Points, in no order, along strands that fork, close into loops and pass close to each other.
(in the rows, 128 means zero)
Two points are linked if the straight distance between their rows is under 116. Some points are linked to none.
Ziro: [110 135 153 159 107 143 134  86 124  80 136 120 150 171 148 146 130 155
 158  90 152 109 122]
nive: [202 138 166 101 114 135 183 141 161 116  61  83 162 164 130  65 134  97
 132 143 135 123  74]
lari: [111 124 118 131  86  95 129 139 145 122 115 127 157 122  79  90 153  65
  91 130 118  87 175]
Subir: [138 136 179 115  90 136 166 137 162 175  76 123 160 110 116 102 123  84
 110 139 102  85 116]
zesi: [144 107 119 115 119 108 167 126 107 138 115 107 153 119  82 169  70 145
 111 156 132 157 121]
tiz: [101 104  84 142 139 150 125 110 129 123 109 146 133 108 112 170 113 177
 147 119 140 118  63]
keba: [106 109 177 125 152 133 109 140 129 175 137 156 131 130 180 112 109 116
 143 128  63 131  91]
tinut: [148 154 102 136 193 123  78 150 137 110 212 114  96 111 215 140 114 173
 155 114  66 175  97]
vutog: [103  97 126 115 132 134  82 109 123 158 146 117  82 141 142 110 146 137
 144 130 161 174 135]
mudas: [ 83 145 120 174 125 137  92 142 140 174 127 192 123 103 152 137 144 140
 163  68  99  81 167]
fepir: [122 166  88 130 203 120  62 125 124 131 173 121 145 137 192 116 107 141
 156 114  82 153  82]
meda: [ 66 123 136 132  82 145 144 120 129 156  73 126 142 146  91 177 118 116
 114 129 145 118 158]
bamep: [135 127 160  80 104 122 180 125 144  95  71  88 130 145 137 145 152  97
  94 168 161 116  99]
Pizu: [151 155 131  56 140 127 173  97 111 114 111  95 126 141 118 166 141  88
 115 171 193 152 110]
Sozaf: [140 171 164 136 190 140  99 138 148 168 190 161 108 134 235 104 163 128
 179  65  90 149 140]
Zinep: [131 124 141 156 127  96  75 157 153 158 167 141 113  78 128  99 170 120
 108 134  99 108 178]
tavis: [115 144  95 133 129 128 102 156 123 204 195 150  85  71 146  98 100 107
 124 112  69 155 164]
Lobab: [171 125 108 127 182 220 114 153 125  94 113 163 119 169 151 106 135 175
 173 132 162 122  88]
Bora: [105 171 122 132 120 108 120 150 144 136 110 153 164  69 108 169 123 115
  85 152  96  74 139]
kada: [106 116 172 122 122 132 109 124 137 150 168 130 117  81 118 141 117  89
  64 148 100 120 132]
gilu: [142  96 140 133 146 114 141 137  88  82 146 141  99 183 142  94 133 150
 158 127 133 196 108]
Bok: [122 150 128 135  97 132 154 121 125 101 111 158 137  67  83 181 132 122
  83 125 120 102 120]
ver: [215 131 150 104 155 145 125 120 152 168 100 100 131 136 129  89 107 134
 128 145 140 146  84]
bolar: [ 95 121 109 111 129 133  71 113 117 173 182 125  78  85 132 115 120 112
 115 131 118 169 134]
volu: [150 146 136 126 201 153  63 129 148 158 149 140 116 175 206 104 155 140
 181  79 112 141 107]
Kag: [ 95 155  93 121 101 139 154 104 139  66  90 107 131 134 115 140 202 124
 105 146 179  77 116]
peto: [159 111 125 165 131 163 112 134 127 179 146 150  95 102 143 139  83 196
 149  94 120 129 161]
Fefi: [167  82 163 116  91 143 179 133 148 124  80 111 119 122 129  78 144 114
 129 132 136 112  63]
Nef: [147 139 179 131 124 122  99 156 149 158 103 123 132 161 154  84 147 120
 135 133 124 112 151]
vure: [ 77 111 106 140 120 124 122 147 110 144  86 162 128 139 105 186 104 164
 112 150 129 125 148]
Bor: [ 79 142 102 144 111 128 138 143 102 147 125 193 113  79  82 120 113  95
 102 109  95 146 148]
sode: [116 157  91 120 136  96 113 115 133 138 175 110 177  99  79 160  90  66
  74 162  95 116 157]
Kan: [113  85 136 147 125  95 115 159 149 116 106 129 128  88 119 111 145 125
 109 164 112 107  91]
dedab: [198 183 100 117 169 143 139 137 118 110  97 147 150 107 122 135  96 152
 136 148 147 105 108]
sudob: [113 123 136  86  66 112 227 153 123 128  69 126 163 146  61 173 118  58
  86 125 143 131 154]
zir: [118 134 170 153 140 125 123 113 143 155 186 152 124 126 196 121 150 125
 179  48 100 130 163]
momib: [162 185  63 137 148 103 136 137 134 169 131 134 153  59  93 131  68 126
 112 141  96 104 129]
viput: [143 126 136 104  84 104 218 148 153 112  90 133 169  85  53 167 130  46
  85 125 108 106 110]
doduv: [ 57 134 129 139 109 140 146 133  79 103 135 198 118 107 122 113 127 103
 133 105  87 131 121]
tof: [149 100 114 148 172 100 104 165 134 102 143 137 125 123 168 115 106 180
 141 145  79 144  71]
Bog: [128 134 148  85 157  87 111 142 118 145 124 109 156 138 124 135  86  88
  90 196 122 162 124]
vam: [140 122 175 140 161 130 117 150 132 115 134 143 139 127 174  99 105 137
 140 129  74 143  41]
nukab: [166  70 135 139 106 173 157 137 136 132  87 150  95 107 114  99 130 148
 133 116 155 118  81]
Foz: [111 103 116 155 108 117 153 148 110 134  84 169 133 143 111  85 102 129
 158  95 114 133 113]
Sise: [124 113 150 134  94 118 122 104 169 111 108  86 138 129 149 103 178 115
 123 120 138  88 106]
Ditog: [156 122 165 144 114  99 160 165 126 134  89 146 152 159 128  68 106 120
 147 122 110 113 137]
Lifo: [168 104 106 133 194 159  71 139 144 166 177 133  89 145 191 116 136 178
 186  85 134 169 137]
zok: [155 110 137 130 168 201 100 103 120 150 178 133  97 166 165 126 113 171
 187  62 156 157 126]
vuk: [164 138  93 118 191 192  90 135 130 111  91 134 122 148 140 144 139 179
 145 148 192 106 115]
ralal: [ 93 104 149 136  69 124 123 124 152 147 145 120 137 125  61  95 166  27
  78 107  88 110 169]
venu: [ 87 110 151 160 104 121 130  94 113  70 167 111 123 153 144 140 177 160
 169  86 145 135 171]
kuf: [120 130  44 129 163 146 115  99 105 121 137 131 121 128 105 178 117 181
 138 154 164 139 108]
dife: [ 94 122 108 152 108 128 105 126 115 163 141 145 122  86  98 192  81 161
 107 114  97 137 159]
toba: [120 108  91 117  81 110 175 127 131 110  79 117 141 126  69 121 134 103
 110 135 154 145 118]
vesot: [135 161  78 135 176  94  93 146 114  79 203 129 103  99 171 119 125 160
 123 162  95 165 119]
ker: [127  56 114 121 127 140  99 101 140 178 106 109 102 137 122  87 131 138
 152 120 156 158  96]
vegu: [147 125 187 133 132 115 107 139 110 121 214 120  87 129 151 104 101 128
 109 124  98 181 170]
ravu: [152 205  65 126 158 106 109 112 109 127 173 112 143  85 134 128  86 118
 125 134 111 125 131]
Lufu: [118 131 134 139 164 151  58  99 177 167 124 118 142 148 179 126 153 143
 182  86 134  88 121]
Tufaf: [118 139  91 138 132 109 141 127  70 116 172 140 113 121 112 128  84 143
 125 136 111 174 161]
Lotuz: [182 164  83 114 197 119  67 144 131 142 133 106 113 118 152 129 113 179
 123 175 155 138 127]
Vebag: [205 185 130 122 149 139 173 134 119  90  62 143 159 150 115 128 123 141
 147 134 185  90 134]
Teb: [163 142 132  75 146 104 181 113 106 139 118 103 152 136  83 192  79 106
 119 162 175 178 131]
nadu: [148 118 166  88  95 116 168 123 155 170 120  85 156 120  69 143 110  49
  80 156 141 128 145]
mikap: [142 130 177 147 154 124 135 125  86  83 173 132 126 183 180 108 106 140
 164  91 102 170 124]
Diz: [139 170  80 129 179 132  94  83 115 123 179 113 131 102 155 135  96 138
 142 131 120 131  79]
Koren: [131 154  83 170 146 127  92 147 132 160 108 168 127 102 131 120 120 167
 171 104 116  81 153]
denu: [113 100 171 118  72 133 155 120 171 162 132  91 185 118  78 132 121  41
  63 126 102  95 143]
naz: [166 121 121 143 115 173 165 128 117 126  92 162 110  67  89 149 142 142
 109 115 152  91 111]
Mure: [168 131 166 109  95 132 208 137 158 143  76 134 154  82  98 142 125  78
 114 132 130  82  86]
Leden: [134  99 180 124 118 122 130 114 111 111 186 120 106 110 128 112 101 111
  87 149 114 165 118]
Fim: [145 138 131 125 135 177 109 119 116 132  92 150  93 137 133 123 148 150
 132 132 183 104 149]
Buzo: [125  69 106 160  88 120 123 152 152 112  87 113 114 157 120 116 162 169
 156 117 154 106 146]
netin: [123 124 151 134 148  63 107 156 135 104 219 141 117 139 184  78 171  99
 146 103  93 174 179]
goz: [148 167 136 133 162 124  87 143 119 173 199 118 124 141 191 124  68 144
 148  95  77 165 161]
nebam: [ 80 116 159 136 109 118 137 116 116  62 157 135 115 145 150 100 174 101
 144 129 118 144 102]
tivu: [ 79 118  62 129 150  89 103  78 107  83 178  99 121 128 121 120 168 152
 155 153 144 150 114]
gubim: [133 165 102 127 154  95 120 124  93  62 175 138 115  93 132 123 152 132
  97 176 133 128 128]
lidef: [134 141 169 157 128 142 112 103 114 119 155 132 139 145 163 125 109 147
 156  83 103 116 130]
bupe: [104  97 145 131 116 121 103 141 132 117 106 119 112 145 135 182 121 183
 112 168 134 127 133]
bito: [ 81 107 126  97  80 101 153 142 133 118  84  80 123 209 135  86 156  96
 124 155 149 164 143]
Muv: [151 171 159 141 139 129 108 159 111 126 213 132  92 103 184 135  95 128
 117 122  65 150 171]
Siku: [173  78 121 128 159 142  93 125 146 189 119 106 126 137 142  91  97 152
 169 118 121 154  75]
Dufes: [ 87 121 195 127  95 125 148 126 118  83 142 140 142 137 147 123 146  80
  93 133 102 105 111]
gutek: [141 105 130 106 117 110 123 134 142 191 115 101 124 119  87  97 119  94
 105 162 143 130 148]
sir: [ 70 144 103  95  90 126 172 121 114  73  72  95 134 194 134 118 180 112
 121 157 171 113 131]
Tifus: [111 101 137 169 119 123 104 131 136 158 198 143 106 100 137 166 105 167
 130  84  93 134 174]
dur: [132 143 103 140 119 145 133 108 130  41  99 107 118 169 138 137 187 177
 143 150 190  83 123]
Dek: [137 163 160 120 122 120  91 146 145 184 178 133 118  68 120 101 131  92
  75 165  94 112 166]
Vipo: [111 110 139 147 166 139 118 109 117  82 195 135  88 161 177 125 191 176
 187  83 149 166 151]
mafus: [140 149 167  88  65 142 213 100 115  81 105  90 149 149 106 145 145  70
  88 132 166 112 124]
muz: [126 117 106 110 120 164 165 118  93 146  70 159 139 163 109 115  93 118
 177 107 154 138 103]
feke: [170 151  61 126 198 157  96 128 106 111 134 137 126 161 132 146 101 196
 155 142 171 140 127]
zamun: [116 155 114 121 105 104 137 133 152  82 106 122 157 110  95 116 190  74
  80 168 145  79 138]
bute: [ 75  85 105 131  59 132 193 106 118 103  90 109 126 158  58 118 155 118
 123 113 144 166 145]
gulur: [151 190  91 107 154 103 124  96 104  93 177 111 139  83 109 170 119 115
  86 163 147 120 128]
tozu: [ 74 108 111 122  89 139 165 126 107 115 113 173 108  70  42 138 153  74
  66 132 109 157 128]
mil: [132 126 110 152 139  58  81 154 156 146 205 126 139 102 141  74 165  85
 125 113  96 134 184]
Mepid: [208 119 150 104 155 112 158 120 146 102 100  83 151 146 123 112 103 125
 137 141 147 153  57]
Vebin: [ 42  92 100 133 102 151 125 115 102 123  95 146  98 169 121 149 163 156
 165 115 157 143 147]
Muko: [119 165 167 107 138 130 116 149 109 122 188 145 101  93 144 167  99 110
  62 188 104 138 155]
diti: [187 164  95 129 140 132 152 119 131 158 102 142 155  79  96 173  75 146
 125 115 133  94 121]
muzof: [124 138 203 140  92 139 166 145 137 119 107 128 167 135 130 139 101  94
 102 137  93  72 113]
fabi: [148 120 116 161 110 104  97  96 147 139 177  94 134 111 110 108 132 144
 133  84 140 117 171]
rubal: [151 174 165 102 142 140 116 128 130 151  92 127 128 130 140 138 124 122
 112 156 151  97 150]
fafu: [ 61 115 125 148 129 131 116 112  99 128 136 179  87 127 141 137 155 136
 154  88 118 142 134]
fimu: [ 83 113 139  96  67 144 204 133 138 133  49 115 152 156  92 199 124 105
 114 138 140 123 128]
Bigog: [115 102 139 124 158 166 114 115 107  74 153 135  87 189 166 104 175 183
 176 126 148 180  97]
kima: [102 140  88 160 123  97  91 143 145 133 108 140 151  97 116 141 147 153
 124 126 122  63 152]
Sagon: [102  70 145 164  76 119 126 128 152 112  98  94 126 143 118 166 139 172
 113 116 135 103 138]
Dubi: [164 169 109 119 127 149 171 109 107  67  75 116 136 180 120 159 147 154
 134 146 207  97 145]
Nez: [153 153 132 113 174 122  87 138 109 140 134 123 118 122 141 128 111 135
  99 172 121 144 118]
feba: [141 114 147 154 127  77 110 134 129 126 178 114 145 159 145 109 136 153
 170  81 126 150 199]
fef: [157 116 125 115 156 199 140 124 125 143  69 154 144 164 133 123 100 148
 166 119 148 123  69]
Vigal: [149 161 115  71 176 159 140  98 106 132  99 141 117 119 131 154 138 113
 130 154 185 142  84]
vudu: [102  89 102 105  95  87 171 127 144 117  95 101 173 111  62 177 105 111
  94 157 124 130 111]
pagat: [ 90 118 166 118 128 143 112 144 126 156  94 147 117 174 169 108 128 112
 147 129 112 135 117]
mili: [104 116 155 148  84 121 109  95 157 117 162  93 129 128 129 122 176 122
 128  86 135  99 169]
kuv: [158 130 162 134 147 158  88 127 130 211 153 123 108 126 165 116  76 163
 158  95  85 144 140]
Tela: [136  93  79 138 104 140 142 154 163 132  40 118 142 138  99 150 142 167
 140 130 173  78 120]
vig: [111 101 108 135  66  99 159 143 159 126  62  87 150 148  83 110 154  98
  97 143 143  98 166]
Buv: [ 47  87  94 144  86 102 161 117 100 112 102 119 138 190  93 135 149 156
 157 135 141 151 152]

A tip is a point with one link. Name the tips that can be reached along the links from each point below, in the order of the rows.
Ziro -> Sise, zok, Lufu, feba
Fefi -> mudas, tavis
goz -> netin, nebam, Muko, Tela
kuf -> tiz, tof, Bog
Dubi -> bito, gutek, mafus, tozu, Vigal

A fork is a point with three links, a tip a point with one. Leave the first point through the second and follow the links. Name the first fork or tip that comes.
Leden / vegu -> vure
Bora / Bok -> tavis
tavis / bolar -> mudas
